A landscape with many valleys, sampled at points; each row gives a point and its height.
A ball rolls from a point to the lowest of its 2 nearest points, and stops where none of them is lower. Distance is the straight distance between rows; heights are no part of it.
(1464): [127 120 152 110 105 123 116 137 156 142 113  99 137 161  84 179 102 137
 133 167 141 211 125 118 183 115 102  59  88 193 160 148 149]  h=59.0
(184): [138 190 121 110 168 158 154 147 210 127 170 187 132 134 149 184 158 112
 155 126 168 151 132 174  90 174 134 105  80 117 120 148 124]  h=43.1
(33): [136  92 114 141 117  77 155 106 111 158 130 138  94  95 119 116 120 135
 150 126 107 116 105 144 214 110 130 159 186 181 146 133 108]  h=23.3
(1274): [184 165 102 129 100 142 164 156 137 154 129  54 159 164 162 159 103  92
 117 149 121 139 119  93 109 141  89 170  85 138 115 125 156]  h=43.4
(1285): [193 120 103 177  78  99 162 162 101 147 132  98 122 142 131  82  98 138
 142 110  76 105  99 112 159 110 121 191 189 108 121 110 124]  h=36.4
(1337): [100 128 101  98 180 162 117 112 104 109 160 131 155 102 167 104  99  97
 134 162 159 110 171 111 108 120 145 150  90 140 132 124 148]  h=50.3
(1678): [ 91 152 141  89 165 173  83 119 158 102 148 182 129 124 176 137 169  96
 146 103  95 101 102 130  88 188 140 105  93 101 124 132 117]  h=72.2
(738): [207 167 121 115 122  95 153 142 167 142 111 123 112 156 174 192 106 130
 133 128 144 193 127 122 177 149 137 101 161 145 153 148 153]  h=35.1
(888): [107 136 140 156 144 137 113 160 122 112 133 130 110 147 173 155 139 140
  82 144 132 120 165 183  55  65 160 120 149  61  92  99 151]  h=31.7
(599): [171  83 157 141  48 147 119 134 118 106  63  75 152 138  51 148 103 136
 114 103 150 151  94 108 124 137 135  83 112  68 104  99 149]  h=56.1
(517): [ 96 128 157 103 186 166 145 154 130 105 125 120 130 106 125  81 133 136
 114 116 121  98 146 102  87 142 154 108 145  38 123 139 113]  h=42.9
(404): [133 182 130 130 141  97 132 121 185 148 102 184 101 123 158 163 195 157
 158  95 175 139 139 142 143 144 113  85 126 194 167 203  87]  h=61.6
(1453): [112 150  90 122 160 142 131 144 150 148 140 162 133 126 166 157 134  97
 131 123 158  97 130 142 101 121 112 132 125 126 142 116 149]  h=78.1
(1003): [112 136 158  96 127 134  90  86 165  91 120 133 105 152 138 190 144 114
 135 118 101 178 116 123 124 155 117 100  68 157 141 130 127]  h=57.0
(752): [118 166 100 122 170  84 115 109 113 144 148 160 133  61 157 105 180 139
 162 105 157  50 119 116 113 184  97 159 142 159 132 161 124]  h=73.9
(1036): [101 127 112 104 155 176 112 126 157 138 150 136 152 165 138 179 118  94
 143 148 127 153 122 155  88 109 114 133  44 168 128  94 156]  h=36.8
(121): [125  83 148 140 138 105 145 114 112 145 134 141  89 108 120 110 130 141
 112 119 108 108 115 146 172 144 147 178 174 155 116 106 110]  h=15.8
(553): [105 160 134 100 172 176 109 140 139 116 160 149 153 132 174 105 136 101
 119 124 104  99 125 101  77 186 126 148  87 110 106 126 133]  h=73.4
(12): [ 88 113 149  98 185  96 135  92 104 127 117 158  86  82 114  86 173 156
 147 110  94  93 126 130 146 174 136 144 159 119 136 168 107]  h=45.6
(953): [200 123 165 145  49  76 107 107 135 108  93 130 106 154 100 129 106 158
 130 102 106 178  98 131 194 191 133 116 170 161 146 133 146]  h=39.7
(1427): [134 123 136 128 189 111 165 128 127 161 132 223 119 104 159 107 167 133
 155 154 131  99 117 185 145  97 135 146 191 112 127 143 120]  h=57.9
(505): [129 147 126 117 133  89 144 136 164 152  77 155  92 116 136 162 169 148
 150  94 160 147 145 143 170 148 124  65 149 170 179 182 100]  h=59.9
(1161): [153 127 147 131 168 102 188 164 128 136  97 140  92 115 125 106 124 182
 102 131 126 127 166 159 143 124 174 121 203  49 137 137 121]  h=24.2
(1355): [100 100  96 114 115 119 119  78  86 108 166  72 146  72 136  99 110 116
 134 139 145  89 146 103 149 128 141 191 121 188 127 126 115]  h=18.1
(613): [161 119 163 220  63 137  86 169 119 108 126  66 167 164 107  82  89 168
  90 167 113 151 179 133 101  47 142 159 151 112  73 118 119]  h=44.8
(375): [ 76 170 117 105 165 109  76  88 111 116 130 164 127 102 143 121 175 136
 158 110 116  95 143  99 103 132  97 102  91 192 168 168 113]  h=70.0
(1019): [189 130  96 168  60 108 128 130 138 128 107 101 133 158 132 127 113 102
 155  84  92 131  70 107 132 152  95 146 132 115 127 121 114]  h=41.6
(1037): [ 67 119 114  97 169  95 128  89  76 130 134 113 107  67 102  87 154 148
 157 123 100  89 132 100 136 145 117 136 137 143 146 167 121]  h=41.2
(238): [127 137 100 116 136 111 176 153 124 149 120 109 115 109 139 142  97 120
 120 147 173 156 163 123 166  81 124  72 155 122 167 146 138]  h=28.0
(1323): [102 173 135 107 167 167 122 133 200 151 148 224 126 143 139 179 184 122
 171 115 149 138 119 173 112 157 107  82  85 177 138 162 108]  h=46.9
(165): [181 109  92 207  56  99 116 133 104 135 150 122 146 159 121  70  94 134
 139 157 122 121 138 150 151  86 124 207 157 103  90 100  91]  h=47.7
(1662): [185 107  82 157  45 104  87  97 121 158 122 104 179 164  83 132  92 114
 170 141 186 177 116 114 143 138 106 130  87 101 102 114 111]  h=42.4
(781): [162 136 110 118 130  96 153 142 146 156 128  97 123 130 133 185  91 140
 124 152 186 189 161 119 185 120 136  87 146 177 170 147 147]  h=31.9
(127): [101 148  92 108 146 112 115 111 148 137 119 121 117 118 160 168 147 130
 164  98 161 131 141 101 132 116 113  99 110 174 175 164 119]  h=36.3
(647): [126 181 134 118 136  77 141  92 123 127 118 135  89 102 146 111 162 130
 136 105 113 146 143 100 157 159 111  97 141 173 152 186 103]  h=56.0
(372): [104 110 155 112 211 119 135 108 121 130 138 189 109  92 137  66 156 159
 160 128 105  79 118 131 138 171 151 183 185 100 111 157 109]  h=44.7
(34): [128 116 162 113  94 134 126  95 112  97 106  59 119 124 110 122 128 129
  98  91 117 144 119  75 107 165 144 126 113 135 108 144 127]  h=54.1
(1166): [188 112  83 166  96  85 171 170  87 148 122  84 118 116 121 118  97 157
 131 119 103 102 118 131 164  96 130 167 192 103 143 102 136]  h=33.4
(1034): [155  75 136 146  47 137 121 101 106 123 163  80 184 118  64 107  60 141
  91 204 174 159 144 127 180 108 138 149 112 159  83 103 105]  h=52.4
(1132): [164 115 169 120 129 113 156 173 125 123  84 122  97 136 106 116 108 173
  80 110 103 150 159 142 164 129 181 118 213  76 136 114 135]  h=18.8
(666): [136  55  96 141  67 107 119  89  86 122 116  69 142 128  49  75 104 151
 170 120 137 137 115 115 157 102 149 151 152  66 103 119 106]  h=49.6
(1392): [134 111 136 134  94 141 132 176 146 137  89 145 115 155  96 189 140 115
  91  97 100 130  99 178 113 109 115  80 130  82 136  73 141]  h=58.1
(1517): [ 87  98 150  89 129 126 141  81  85 109 137  80 122  70 101 105 107 121
 101 148 160 153 162 102 158 123 158 104 124 175 117 149 122]  h=48.3
(1316): [137  68  91 148  69  94 127 102 104 128  88  91 128 138  58 107 111 139
 189 107 113 139  93 135 171 106 121 124 148  80 136 114 113]  h=51.0
(230): [123 139 122 129 115 129 112  91 107 118 147  92 142 122 143 121 127 109
 123 128 112 116 122  89 105 171 103 185  66 196 118 126 129]  h=27.6
(648): [114 144 161  97 100 134  85  88 167  80 103 153  93 151 148 167 166 102
 133 101  67 159  96 131 141 163 130  96 100 126 140 143  98]  h=55.8
(39): [101 120 124 150 152 120 130 146 108 129 141 156  96 135 163 134 131 132
 101 166 127 120 159 192 113  50 152 128 159  95 121  98 142]  h=27.4
(1432): [122 100 173 148 131 161 125 144 130 114 139 108 138 146 111 100  94 131
  77 136 119 139 140 116 111 111 154 164 136 122  99  88 127]  h=45.0
(1386): [150 191 135 121 137 123 131 130 183 145 137 180 115 120 166 183 188 120
 135  97 121 129 107 128 106 201 108 106  95 160 132 164 100]  h=50.6
(1374): [102 152  79  90 175 135 129 120  96 115 144 102 150 104 187  79 123 102
 178 130 131  79 139  83 102 123 120 126 137  87 151 159 156]  h=45.5
(1577): [113 128 123 114 124 127 167 154 100 140 104  90 111 114 118  96 142 119
 131  91  55  97  95  88 126 152  95 106 148  84 148 153 127]  h=38.6
(1555): [ 85 120 165 114 181 165 140 131 128 131 159 182 126 105 108 116 135 110
  84 146 151 136 155 154 102 158 135 113  93 141 109  99 127]  h=63.3
(1187): [137 155 135 144 190 128 166 158 127 127 156 147 114 122 174  57 115 145
 122 146 126 101 173 116 128 103 159 163 193  80 115 152 119]  h=34.5
(1153): [205 123 157 157  63 158 113 154 159 114 103  56 179 187  96 150  85 144
  99 142 146 160 112  92  91 141 149 170  95  90  71 102 146]  h=45.9
(75): [111  82 129 105 106 121 157 104  86 118 163  60 127  79 112  93  81 131
  99 156 147 140 155 103 185 106 161 139 160 160 115 136 116]  h=49.9
(1676): [128 141 166  99 130 131 109 113 163  89 107 136  91 124 174 129 160 127
 118  79  89 123 117 116 129 186 176 123 159  80 131 149  95]  h=52.6
(644): [ 90 103 134  94 160 148 151 139 107 124 111 104 120  95 116 112 125 124
 116 120 129 102 135 110 106 115 142 105 132  68 134 122 139]  h=39.8
(914): [ 68 144 106 112 183 100  73 104 113 137 127 182 125  76 130 124 191 157
 182 102 140  58 122 127 116 148  93 121 113 174 162 150 121]  h=71.6
(1592): [219 146 149 127  81  81 126 131 146 127 106 130 111 151 124 179 109 151
 127 113 122 188 113 127 184 190 135 104 157 170 158 136 171]  h=37.9
(1269): [167 151 150 152 136 128 170 154 131 163 140 189 110 151 177  99 130 102
 111 145  86 141 109 144 154 110 124 145 178 150 107 133 121]  h=52.5
(822): [ 86  94 167 114 125 181  85  94 124  76 118 122 127 139 113 111 127 104
 123 113  87 136 104 105  95 150 130 122  63 132 111 101 126]  h=35.2
(775): [151 105 179 141 108 120 114 103 145 106 133 116 119 161 107 131  94 128
  90 131 130 185 127 123 158 167 153 144 133 160 104 111 136]  h=43.2
(1135): [139  92 165 130  52 125 116  97 109  93  81  53 130 124  58 120 127 145
 119  86 126 149  99  86 120 158 142 102 116 112 102 132 130]  h=55.2
(541): [141 144 160 128 155 140 156 178 152 150 113 187 104 136 154 113 166 136
 103 112  65  95 103 152 123 143 139 123 183  68 116 128 109]  h=47.1
(561): [139  70 134 131  65 116 132 101  99 103 154  76 149 113  79  99  62 131
 101 181 153 163 140 119 205  96 150 124 156 146 116 119 126]  h=51.3
(1095): [194 137 136 130  82 160 145 145 134 133 110  30 166 162 120 146  84 117
 108 163 135 162 110  79 106 143 112 164  75 127  87 127 156]  h=44.9
(808): [136 136 114 125 133 126 125 121 142 133 135 145 116 134 175 153 142  97
 126  95 123 100 101 127 112 158 123 169 131 145 123 110 137]  h=77.0
(979): [155 108 130 135  83 118 100 115 172 100 102 128 140 204 115 172  84 112
 157 152 131 205 105 146 182 106 123  88 129 113 149 125 163]  h=37.8
(1339): [136  92  91 169  83 129 113 109 109 111 141 105 148 168 118  65  82 110
 162 141 123 120 116 125 140  76 129 188 136  92  97 101 108]  h=49.4
(63): [101 152 121 116 142 118 121 119 144 153 125 110 119 130 143 153 131 129
 147 128 140 164 145  97 145 115  92  83  90 207 169 167 114]  h=33.2
(939): [111 167 167  92 127 131 131  75 107  79 123  78 115 109 129  95 145 131
 106 108  99 148 156  53 103 157 138 108 107 141 118 182 118]  h=52.7
(1388): [133 102 151 109 106 107 141 107 113 134 135  84 131  86  94 166 103 135
  80 156 187 174 157 110 170 150 148 109 111 191 124 129 135]  h=46.3
(851): [106 137 132  93 131 122 108 101 153 104  96 153  94 126 170 146 168 104
 151  93  85 119  95 127 139 148 138 109 134 105 156 151 108]  h=54.3
(595): [107 111  89 114 136 123 136 103  96 114 130  78 127 118 158  85 113 108
 164 112 105  93 110  87 138 103 129 157 155 106 145 142 146]  h=49.1
(1705): [ 92 115 175 106 151 130 118  84 134 106 136 169  87 119 141 107 132 109
 113 123 107 151 134 131 150 165 142 125 119 172 122 132 116]  h=64.3
(1541): [107 161  77 135 175 136 147 166 147 155 150 180 146 117 164 146 153 114
 149 137 178  75 138 171  83  90 104 113 135  97 143 119 147]  h=79.1
(1695): [128 132 127 126 193 119 142 128 122 137 161 171 122 111 175  64 133 134
 139 132 137  78 135 126 130 134 149 198 189 106 108 141 125]  h=39.6
(259): [124 195 105 139 165 118  95 123 184 125 135 181 129 130 175 147 202 179
 190 101 204 100 126 129  98 137 107 105  96 181 170 200  88]  h=64.1
(447): [177 144 134 143  96 126 122 160 153 119 126 125 129 201 139 206  99 130
 102 168 132 192 134 177 123  75 131  98 139 103 132  95 187]  h=34.4
(1538): [ 99 108 119 112 142 149 126 160 146 139 104 150 112 122 125 177 163 111
 120  95 113  78 100 161  97 127 121 111 125  63 137  82 140]  h=59.7
(472): [166 167 167 164 136 141 165 184 139 159 147 188 113 162 177 105 142 129
  85 136  71 126 123 154 110 109 134 142 187 123  93 130 124]  h=50.4
(202): [213 116 149 167  28 153 102 151 110 147 100  83 199 160  40  59  74 166
 128 144 155 164 141  69 121 116 150 118 148  78  64 140 125]  h=50.0
(1397): [ 87 141  57 105 166 119 100 110 118 128 125 114 139 109 186 130 136 104
 199 106 146  83 130  88 117 107 107 128 125 142 174 150 146]  h=41.1
(1368): [ 82 112 120 104 157 165  91 101 126 122 151 130 148 130 136 157 117 100
 147 142 125 148 128 126 103 131 121 129  37 197 139 113 144]  h=34.3
(1225): [166 183 137 125 122  94 145 125 151 146 104 157 103 111 172 150 175 118
 131  87 106 134 111 107 140 182 103  99 143 159 143 169 100]  h=53.3
(817): [138 128 113 118 114 164 109 128 166 130 150  97 161 184 120 173 107  93
 157 163 115 172 100 140  97 105  94 146  35 144 109  94 154]  h=38.8
(402): [101 121 115 108 149 127 180 179 129 155  80 130 114 113 106 135 123 125
 121 139 153 149 162 152 160  83 115  38 144  92 173 142 129]  h=32.1
(916): [178 113 151 148  81 111 110 122 156 103 121 138 126 204 118 162  72 130
 114 180 135 203 124 164 177  94 146 104 148 101 135 110 180]  h=36.2
(534): [109 141 128  98 150 148  97  87 120 119 154  97 151 121 142 152 136 114
 143 151 115 136 138 105  87 159 111 158  19 204 121 124 141]  h=31.4
(1308): [149 173 120 122 148 155 158 156 194 137 139 183 121 139 143 206 160 109
 119 111 161 143 127 183  96 150 143  82 122  89 130 124 130]  h=39.9
(716): [138 115 117 168 115 143 120 129 115 126 169 124 137 148 157 121 106 111
  94 166 133 104 144 161 118  82 144 212 130 144  98  78 135]  h=17.1
(860): [214 105 122 158  29 113 116 140  97 134 103  73 185 149  53  71  77 167
 147 111 150 154 129  79 140 131 152 125 165  55  99 134 133]  h=49.2
(1405): [178  95 161 162  61 138 100 122 130 104 114  76 165 165  69 103  74 144
 108 121 161 165 127  98 131 139 159 162 137 105  86 109 133]  h=47.0
(903): [ 86  85 125 125 140 149 167 160  69 155 126  81 148  95  76  79 116 149
 113 133  84  78 105  90 118 108 111 147 138  93 112 125 137]  h=37.7
(978): [170 151 139 135 132 143 138 142 146 159 142 209 129 157 196 162 168  94
 123 120 106  95  79 177 103 113 123 164 168 135  95 117 129]  h=57.5
(1160): [185 126  87 164  35 101 103 109 121 136  98  81 160 159 101 108 106 114
 165  95 135 154  88  91 124 164  99 136 106  94 109 133 106]  h=43.6
(1200): [118 210 111 114 147 102  80 110 164 112 115 185 121 108 156 167 221 169
 168  76 150  71 126 109  93 147  99  95 102 148 181 181  83]  h=66.3
(875): [135 152  88 138 133  94 122 115 129 157 135 137 128  99 177 147 150 104
 150  94 138  76 111 110 129 151  95 177 132 190 141 145 129]  h=75.9
(291): [138 153 166  90 149 165 132 134 179  92 126 117 111 140 163 154 127 111
 104 122 126 172 135 104 106 176 159  90 114  71 119 146 118]  h=48.8
(206): [ 82 120 122  92 188 131  86  68 139  87 128 163 122 101 153 148 143 120
 162 112 175 125 159 142  97 150 158 103  79 153 148 125 132]  h=69.7
(761): [141 113 169 180 109 156 105 162 128 102 133  88 140 170 121 109  92 147
  71 159 109 147 163 140 101  58 155 165 143 111  80  98 136]  h=43.5
(940): [ 65 128 121 104 121 128 118 108 102 135 120  89 124  95 100 134 136 135
 139 133 140 144 149  87 146  93 103  74  87 214 166 169 108]  h=29.2
(852): [181 106 141 199  56 116 102 153 103 127 139 111 163 170  84  68  77 153
 100 166 124 161 154 138 142  88 138 155 151  98  85  97 103]  h=46.1
(930): [116 135 111 103 181 194 123 131 105 107 156 111 177 129 178 113  98 105
 112 192 167 108 183 127  79 106 164 183  79 127 110 105 162]  h=48.2
(639): [149 101  98 145  48 105  79  70 125 115 101  75 159 156  75 145  99 129
 183 137 184 183 117 103 154 111 118  96  93 130 135 148 128]  h=40.8
(1224): [ 96 159 123  93 183 161  72  99 165  86 149 206 138 107 170 154 175 115
 175 108 139 109 131 153  89 182 148  86  74 118 140 144 123]  h=71.2
(1428): [ 99 174 120 109 194 158 123 118 174 127 159 187 132 126 157 131 146 116
 177 147 149 153 144 140 113 141 108  83  73 169 150 168 121]  h=50.2
(1407): [ 98 123 145 114  90 130  82  64 110  64 102 100 117 141 111 105 149 114
 148  88  69 127  96  89 111 136 114 118  87 126 131 140 108]  h=32.0
(1092): [135 125 140 140 174 112 174 167 109 136 130 120  99 121 140  89 120 170
 105 140 110 112 163 125 135  85 168 154 209  66 128 142 117]  h=29.3
(420): [ 88 157  96 104 198 142 113 173 107 146 151 179 161 104 137  78 152 129
 154 151 114  53 107 130 100 155  76 136 143  85 118 114 153]  h=76.4
(1646): [151 177 128 132 135 145 141 160 155 122 141 172 112 172 180 193 147 123
  91 132 127 139 148 190  71  99 154  98 148  67 109 115 147]  h=35.9
(1652): [124  87 136 127  88 164 128 147 131 117  88 100 133 146  85 162 116 104
 105 111 123 142  93 124 111 112 115  87  98  87 121  85 143]  h=57.1
(1284): [113 140 147 138 144 146 126 155 132 161 153 217 128 139 143 136 173 113
 102 118 101  72  92 183  83 135 113 156 147 130  89  87 137]  h=59.8
(924): [125 147 128 114 156 124 166 178 133 157 111 163 108 109 142 102 165 128
 129 104  58  81  98 114 128 168 103 103 164  72 145 153 110]  h=43.3
(512): [120 117 113 164 149 110 157 191  81 165 127 101 130 100 119 135 138 170
  87 139 101  51 128 147  79  91 114 166 150  72 117 100 144]  h=46.6
(74): [187 163 118 154 104 146 167 176 125 148 137  77 147 154 170 118 101 116
  83 127 112 125 132  95 107 140 117 185 130 127 112 121 140]  h=41.4
(1289): [143 144 143 138 136 157 128 151 136 123 151 106 135 173 160 166 107 115
  70 163 143 151 152 149  74 103 152 159 110 111  89  93 159]  h=43.7
(813): [155 116 183 122  97 115 126 113 124 117 127  78 126 126  93 151  91 143
  80 144 152 186 134  95 156 164 147 112 120 162 121 129 158]  h=44.6
(1375): [122 160 121 132 170 184 127 150 123 119 173 136 154 160 188 114 113 106
  97 181 141 115 181 144  65 100 145 177 107 113 103 108 158]  h=46.2
(515): [186  83 114 152  41 102  99  93 104 108 119  60 162 147  70  74  86 152
 152 117 170 163 131  90 157 136 171 150 164  79  95 137 124]  h=48.4
(337): [147  74 163 159 106 102 147 146 106 132 121 109 113 118  72  98 101 169
  89 107 104 127 123 134 170 140 160 169 180 132 108  90 110]  h=7.8
(1586): [ 47 121 111 100 134 120 105  85  72 127 136  97 139  61  88 122 153 144
 144 129 140  95 155  90 134  87 115  96  84 211 170 162 108]  h=33.1
(83): [ 93 112 124  96 154 119 162 141 128 140  80 119 105  92 106 136 145 124
 134 105 143 128 143 137 144 128 118  63 135  97 167 140 120]  h=35.8
(173): [ 67  80  95 135 136 145 122 158 135 170 130 144 125 136 109 164 118 136
 133 138 169 126 139 168 164  47 120  96 129 177 175 103 116]  h=16.8
(1130): [162 116 132 135  49  93  92  88 143  98  88  86 141 170  81 147  91 135
 169 140 147 196 113 107 183 124 114  77 117 131 161 155 145]  h=39.4
(1631): [ 85 118 133 108 176 166 135 124 131 135 165 159 136 113 120 159 112 104
  99 162 182 152 168 166 103 125 150 122  79 157 113  91 142]  h=64.6
(390): [ 67 118 102 124 164 158 137 189 155 181 116 171 124 142 116 166 149 142
 143 120 188 118 150 171 120  78 111  65 124 142 176 124 122]  h=23.1
(146): [132 134 138 116 123  78 134 104 134 139  93 133  94 105 128 156 140 133
 127 106 145 154 142 127 183 152 127  98 159 190 161 147 115]  h=58.2
(591): [142 148 120 132 126 136 155 173 147 163 146 136 135 167 123 215 116 122
  87 155 151 165 139 172 110  95 121  97 112 142 124  95 160]  h=31.6
(1707): [103  91 101 136 134 152 122 121  95 100 136  92 140 140 140  80  95 116
 149 136 108  91 124 112 122  74 143 189 143  85 123 101 138]  h=51.4
(319): [ 62 102 115  91 131 107 126  72  58 122 131  70 119  59  81 102 150 148
 145 123 120  97 138  94 135 104 122 115 113 166 150 162 123]  h=36.9
(371): [102 218 128 109 159 111  84  93 140 105 121 203 121 117 147 134 212 164
 159 103 114  89 142  96 108 118  95  92  95 168 186 191  83]  h=68.1
(1354): [120 153 161  89 140 150 120 106 145  82 124 110 113 131 174 119 130 112
 120 110 100 145 133  79  99 173 148 110 113 101 126 165 113]  h=50.5
(126): [109 151 152 104 167 166 156 148 168  87 128 148 115 110 137  96 141 121
 120 121 149 127 154 126 101 166 153  81 126  36 128 149 110]  h=46.0
(403): [110 150 143 112 172 122 118  82 158  93 134 160 109  93 140 154 161 127
 125 105 186 137 155 143 101 188 151 112  83 142 130 137 115]  h=68.4
(289): [128 111  96 149 129 119 168 188  86 180 116 100 138  87  97 135 141 139
  95 114 117  58 102 128 102 122  96 146 133  99 130  85 144]  h=43.8
(1262): [102 166 100 117 206 134 122 157 132 112 156 187 150  80 124  71 158 144
 177 142 155  55 110 148 107 182  93 133 140  84 117 129 141]  h=77.8
(1233): [158  85 157 133  94 108 152 163 102 133  93  99 106 118  64 107 103 164
  95 102  92 142 118 136 168 144 141 122 174 117 134 100 137]  h=13.0
(1578): [102 103 108 142 138 122 142 154 113 158 123 144 112 120 110 150 122 123
 114 152 138 124 144 173 154  53 121 104 145 133 155  95 137]  h=21.8
(1449): [108 142 119 130 143 151 151 182 156 181 130 171 122 147 114 190 145 113
 105 121 154 146 133 174 114 105 108  77 114 155 146 109 135]  h=28.2
(1674): [116 142 141 121 166 127 139 108 172 149 137 184 107 108 124 182 164 132
 118 104 190 151 145 174 119 182 138 106  99 175 132 126 117]  h=67.0
(486): [100 173 103 112 175 185 102 166 122 134 169 192 169 140 172 106 140  96
 131 159 111  69 130 150  70 153  98 146 107 114 110 105 166]  h=74.8
(104): [112  96  82 170 100 118 124 136 124 158 127 153 133 142 109 111 115 111
 173 142 103 120  93 159 182  55  85 136 143 161 153 106 108]  h=33.3
(252): [ 79 128 146 100 185 119 112  77 122 110 150 181 106  94 150  84 135 115
 149 132 117 130 147 131 149 149 144 128 121 171 142 144 114]  h=62.8
(268): [ 97  97 122 103 159 158 124 104  92  94 142  85 141 112 153  89  87 110
 120 133 154 101 155  97 110  96 177 171 131 107 119 114 142]  h=52.8
(1261): [ 89 114 135 111 193 123 152 120 130 141 136 202 104 105 144  87 139 113
 145 154 126 118 138 163 151 119 139 116 159 121 137 133 123]  h=60.4
(214): [133  90  91 131 136  90 190 154  70 171 124  87 115  86  94 121 112 162
 136 125  95  95 117 120 165 109 130 149 181  99 155 131 130]  h=28.6
(527): [119 170  86 145 179 136 155 175 156 122 146 183 147 102 134 133 164 135
 152 130 179  67 129 183  77 116 107 102 139  44 140 127 147]  h=80.0
(1421): [117 116 113 129 158 122 190 173  80 161 122 102 121 105  95  94 124 165
 121 126  67  88 119 103 126 110 114 140 177  67 139 146 134]  h=33.6
(1390): [158 133 149 183  94 152 100 145 135 101 140 100 147 197 143 148  95 136
  79 172 131 165 153 166  89  75 150 168 118 111  80  93 153]  h=42.1
(840): [154 100 100 170  67  92 139 132 120 155 138 138 129 132  93 110  93 120
 149 145 110 148 103 141 211 103  96 134 154 187 145 112 101]  h=29.4
(212): [156 112 172 135  88  92 114  93 135 100 106 115  96 141 110 121 122 139
 110  99 103 169 114 115 178 179 139 138 154 164 121 127 118]  h=41.5
(6): [109 113 119 134  98 107 106  66  88 107 152  84 136  94 121 114 133 118
 123 118 129  96 130 103 132 163 124 197  91 205 118 118 114]  h=23.5
(274): [100  76 151 144 118  97 109  76 110 120 116 141  97 113  89  89 146 142
 155  97  67 108  85 137 164 158 123 177 139 158 116 126 104]  h=23.8
(985): [117 130 157 100 107 133 100  99 158 101  97  95 122 156 109 181 126 115
 144 137 120 193 114 106 142 119 105  75  70 153 147 142 135]  h=58.0
(834): [100 135 158 141 161 152 143 165 122 158 160 196 117 136 127 119 146 122
  74 142 115 101 141 178  92 125 129 141 133 126  97  86 135]  h=61.4
(1022): [194 144 116 175  78 123 158 171 119 141 124 108 129 162 150  95 103 119
 109 114  75 126 105 108 133 116 106 158 163 116 120 113 129]  h=38.9
(558): [122  88  90 135 110 131 124 101 104 119 166  95 149 107 138 140  90 103
 111 166 173 103 147 145 152  92 146 197 120 174 123  84 123]  h=9.7
(933): [104 109 149 141  90 100  86  51 114  89 125 134 104 129 105  89 151 132
 150  95  70 118  97 116 129 159 114 156 104 156 119 124  94]  h=28.4
(1288): [165 132 125 157  86 165 118 150 141 122 146 100 168 200 116 160 100 109
 106 186 120 175 110 157  86  86 110 149  64 104  79  83 153]  h=40.6
(395): [116 131 139 112 167 129 140 126 157 159 161 152 125 120 117 193 133 119
  96 140 183 163 150 164 121 162 134 124  79 192 115 100 137]  h=65.8
(842): [171 139 144 140 146 123 166 148 131 177 129 218 120 126 181 118 178 107
 140 138  95 102  83 171 145  94 117 141 193 133 118 139 121]  h=55.0
(448): [ 93  95  94 133 131 130 162 166  84 167 101  86 144  90  76 125 132 129
 130 109  98  64  84 109 115 109  76 129 123 101 148 110 141]  h=41.0

For each start below, name the point where the ball stops.
(595) | (940)
(1541) | (173)
(1695) | (337)
(395) | (214)
(1652) | (238)
(259) | (173)
(1036) | (558)
(822) | (337)
(561) | (238)
(851) | (238)
(1323) | (173)
(268) | (1390)
(1262) | (214)
(1427) | (214)
(212) | (238)
(1339) | (1390)
(202) | (214)
(1662) | (173)
